Each row is a point on a landscape with many valleys, with its height.
A ball rolls from a point to the lowest of its 5 nearest points, and stops where none of them is lower. Distance is the straight distance between rows; heights are no part of it.
j_810 h=73.9: | -144 | -116 |   31 | -162 |   45 |   26 |  148 |   94 |
j_256 h=15.5: |  158 |  440 |  695 |  351 | -681 | -247 |  224 |  249 |
j_467 h=36.0: | -256 |  205 | -306 |  -40 |  110 |  330 | -272 |  -26 |
j_763 h=44.1: | -155 |  564 | -377 |  398 | -113 |  379 | -620 | -241 |
j_959 h=37.6: | -251 |  409 | -463 |  173 |   34 |  396 | -540 | -146 |
j_364 h=15.3: | -198 |  135 |  146 | -102 | -226 |  -41 |  176 |  189 |
j_330 h=43.2: |  430 | -750 |  401 | -313 |  -37 | -736 |  604 | -165 |
j_874 h=13.7: |   74 |  311 |  626 |  164 | -700 | -358 |  467 |  367 |
j_166 h=53.9: |  362 | -565 |  -40 | -288 |  249 | -366 |  213 | -152 |
j_793 h=25.6: | -178 | -104 |  391 | -109 | -399 | -279 |  525 |  327 |
j_199 h=31.1: | -102 | -375 |  558 | -169 | -203 | -358 |  663 |  297 |
j_446 h=12.9: |    4 |  459 |  214 |  245 | -464 |    8 |   43 |   97 |
j_982 h=37.7: | -162 |  501 | -327 |  242 | -161 |  343 | -503 | -170 |
j_546 h=29.3: |  -73 | -141 | -236 | -180 |  342 |  189 | -160 |  -19 |
j_746 h=58.5: |  225 | -503 |  -36 | -243 |  291 | -181 |  173 |  -64 |
j_545 h=38.0: |  -59 |  692 |  -79 |  739 |  -84 |  412 | -631 | -217 |
j_419 h=28.3: |   54 | -181 | -307 | -217 |  533 |  214 | -205 | -128 |
j_788 h=52.2: |   36 | -311 |   18 | -168 |  351 |   41 |  115 |   35 |
j_272 h=38.8: |  -47 | -180 |  -72 | -157 |  290 |  121 |  -39 |   21 |
j_47 h=54.1: |  386 | -611 | -280 | -278 |  340 | -366 |   74 | -312 |
j_289 h=30.6: |   79 | -235 | -384 | -158 |  633 |  257 | -280 | -119 |
j_368 h=34.3: | -118 |    5 | -510 | -163 |  533 |  448 | -524 | -135 |
j_69 h=60.4: |  311 | -519 | -619 | -255 |  552 | -160 | -131 | -387 |
j_510 h=68.9: |  289 | -517 | -801 | -333 |  576 | -132 | -290 | -510 |
j_59 h=25.7: | -219 |  207 |   12 |   19 | -227 |   62 |   55 |  146 |
j_703 h=18.5: |   49 | -317 | -222 | -191 |  431 |   93 |  -70 |  -70 |
j_850 h=3.8: |  193 | -551 |  473 | -205 |   -5 | -405 |  589 |   70 |
j_678 h=52.1: | -111 | -153 |  277 |  -78 | -116 |  -70 |  350 |  281 |
j_998 h=12.7: |  102 |  455 |  578 |  438 | -597 | -132 |  150 |  162 |
j_662 h=21.3: | -140 |   10 |  491 |    2 | -541 | -326 |  649 |  384 |
j_449 h=36.6: |  -48 |  700 | -156 |  475 | -164 |  400 | -553 | -177 |
j_952 h=41.3: | -187 |   17 | -134 | -114 |   99 |  199 |  -65 |   42 |
j_120 h=77.3: |   18 | -389 |   98 | -233 |  258 |  -79 |  183 |   83 |
j_904 h=68.5: |  -60 | -336 |  294 | -119 |   17 | -127 |  423 |  174 |
j_223 h=9.9: |   74 |  335 |  432 |  287 | -628 | -270 |  298 |  244 |
j_481 h=8.6: | -101 |  721 | -269 |  699 |   33 |  454 | -765 | -285 |
j_691 h=34.1: |   51 | -157 | -551 | -247 |  749 |  320 | -475 | -261 |
j_186 h=62.9: | -156 |  -98 |  178 | -135 |    4 |   34 |  186 |  194 |
j_490 h=31.9: | -188 |  363 | -145 |  134 | -191 |  149 | -183 |   22 |
j_636 h=46.9: |  266 | -360 | -805 | -269 |  700 |   81 | -379 | -382 |
j_714 h=51.6: |  338 | -657 |   79 | -261 |  191 | -494 |  336 | -246 |
j_668 h=32.5: | -177 |  227 | -159 |   14 | -155 |  157 | -213 |   26 |
j_853 h=12.0: |  -45 |  346 |  283 |  161 | -531 | -107 |  165 |  221 |
j_618 h=16.8: |  -40 |  184 |  497 |   52 | -607 | -298 |  502 |  345 |
j_732 h=43.1: |  222 | -562 |  261 | -257 |  141 | -417 |  367 |  -60 |
j_86 h=27.5: |   15 |  617 |   48 |  541 | -131 |  271 | -484 | -159 |
j_639 h=34.8: | -170 |   54 | -339 | -128 |  308 |  352 | -301 |  -69 |
j_555 h=16.9: |   17 |  581 |  324 |  490 | -391 |  154 | -234 |  -17 |
j_196 h=35.6: | -307 |  241 | -546 |  -15 |  145 |  463 | -516 | -111 |
j_391 h=45.9: |   -6 | -330 |  438 | -139 |  -99 | -204 |  488 |  241 |
j_852 h=12.6: |  -62 |  241 |  320 |   99 | -504 | -197 |  265 |  319 |

For each start below, name every point that the ball comes to, in order.
j_166 -> j_732, j_850
j_678 -> j_364, j_852, j_223
j_952 -> j_546, j_703
j_196 -> j_368, j_419, j_703
j_662 -> j_852, j_223

Two balls start at each pair of points below. Name the first point that both come to, or write never.
j_959, j_636 -> j_419
j_714, j_668 -> never
j_691, j_120 -> j_703

Where does a ball stop that starts at each point below?
j_904 -> j_850
j_793 -> j_223
j_639 -> j_703
j_59 -> j_223
j_555 -> j_223
